Points on a hilly landscape, in no order, each with its height.
From any point a climber takes the steepest step (rise divided by distance) to one of its 4 nearest points. It stops when none of these is higher. Distance is the straight distance between rows; heights are no part of it.
pufo: [ -3 -17 -28  12  -1 -13   6   5]  height 4.47
sanad: [  6  24  37   2  25  14 -25 -25]  height 3.85
fak: [ -9 -17  -9   4   1 -19  11  10]  height 6.24
Kalu: [-22  34  42 -59  -9 -10   4   4]  height 6.57
pes: [ 22 -26 -13  25  13  21  24  43]  height 4.82
mupaf: [  4   6  -8   6 -18  19 -15 -18]  height 3.48
dofi: [ -7 -17 -21   8  -4 -13   7   6]  height 6.64
Kom: [ -4   7   5  -2 -18  11  -9 -15]  height 4.29
Pomet: [ -1 -25  -6  14  17  -9  19  23]  height 5.84
Vuko: [-12   7  14 -14 -18   1  -7 -11]  height 5.11
Rus: [-12 -18   3  -2   7 -21  15  12]  height 6.59
nev: [-11  38  50 -35   0  11 -10  -8]  height 3.96
Borob: [ 12  18  16  17  30  14 -28 -33]  height 3.88
Gozo: [ 24   9 -50  20 -17  23 -12 -16]  height 4.76
sefa: [ -6  -2  -7  -4 -19  -2  -5 -10]  height 3.68
Tudep: [  3 -19 -34  16   1 -12   7  13]  height 3.70
tuz: [ 11  20  27   7  19  20 -24 -26]  height 3.94
Supil: [-18  25  37 -45 -13  -7   0  -3]  height 5.59
moze: [  6 -27   0  17  17  -2  23  33]  height 5.78
kef: [ 17 -22 -41  29  15  -5  13  25]  height 5.81
fetu: [ -3  -3 -18   6 -19   3 -10 -11]  height 1.88
Ran: [  8   4 -21  10 -17  20 -15 -19]  height 2.95
kis: [  3  21  34  -4   7  20 -18 -20]  height 4.06
mepag: [-15 -11   9  -9   1 -24  14  10]  height 6.65
siniz: [-14  15  27 -29 -15  -6  -1  -7]  height 4.70
nafas: [-14  -9  -2  -5  -8 -18   5  -1]  height 6.42
Fideg: [ 15  11 -20  16  -9  30 -18 -24]  height 3.71
ribul: [-15 -12  19 -18  11 -28  23  18]  height 6.60
gal: [ 22 -14 -60  25   2  -9   5  13]  height 6.03
suke: [ 11 -27  -9  23  19   1  22  34]  height 4.74
tapun: [-11 -17  16  -7  13 -22  23  20]  height 6.61
sor: [ -6 -21  15   1  19 -14  26  27]  height 6.58
fas: [-17  -5  12 -20  -7 -20  10   2]  height 6.73
Bopu: [  5 -28   8  14  18   7  28  35]  height 5.67
nef: [ -5  27  41 -24  -5  10 -14 -13]  height 4.09
Foru: [ 24  -9 -67  25  -4  -6   2   8]  height 6.39
rutib: [-21   1  26 -34   4 -29  19  13]  height 5.92
zok: [ 20 -27 -28  30  18   4  17  34]  height 5.73
Rir: [ -4  17  22 -12 -15  13 -15 -16]  height 4.44
Zerak: [-21   6  20 -28 -14 -17   5   1]  height 5.85
biso: [  1 -26   7  11  19  -4  25  32]  height 6.38
gede: [-15   2  10 -15 -17  -9   0  -6]  height 5.87
lisok: [  4  37  50 -10  35   4 -23 -20]  height 3.61
susu: [-23  15  30 -46  -8 -23  12   6]  height 3.04
dide: [ 22   0 -67  22 -13   1  -4  -2]  height 4.83
zez: [ 15 -13 -56  20  -5  -7   0   5]  height 6.34
bak: [  6  -4 -39  13 -18   4  -6  -9]  height 0.02
zapem: [ 17   5 -41  18 -18  24 -17 -18]  height 6.74
Daza: [-10  -9  -9  -1 -10 -15   3   1]  height 5.76
Kenon: [ 18  15   8  20  21  26 -25 -32]  height 3.95
vig: [ -3  22  33 -14  -6  14 -14 -17]  height 4.22
ronif: [ -2 -10 -35  11 -12  -8  -3  -2]  height 0.94
zav: [ 11 -26 -25  24  15  -8  16  24]  height 5.44
dab: [ 10  15  12   9   4  27 -20 -28]  height 4.05
pagup: [  0  33  47 -16  15  15 -19 -16]  height 3.90
vapek: [-12  17  27 -23 -18   1  -6 -10]  height 4.38
zomu: [  3  14  15   0  -9  22 -17 -20]  height 4.18

Call two points neighbours if one is among the 4 nearest of the other. Go from one point of each pair to the other, from neighbour to neighbour, staying as high as possible. Name the lowest point that can't be avoided.
Foru, Kalu: siniz
fas, zapem: Gozo
dofi, fas: fak
dofi, Foru: zav

Two climbers start at each pair of points below. Name the first point that both come to, or write none.
nef, nev: none
dab, Daza: fas
zav, Rus: none
biso, ribul: mepag
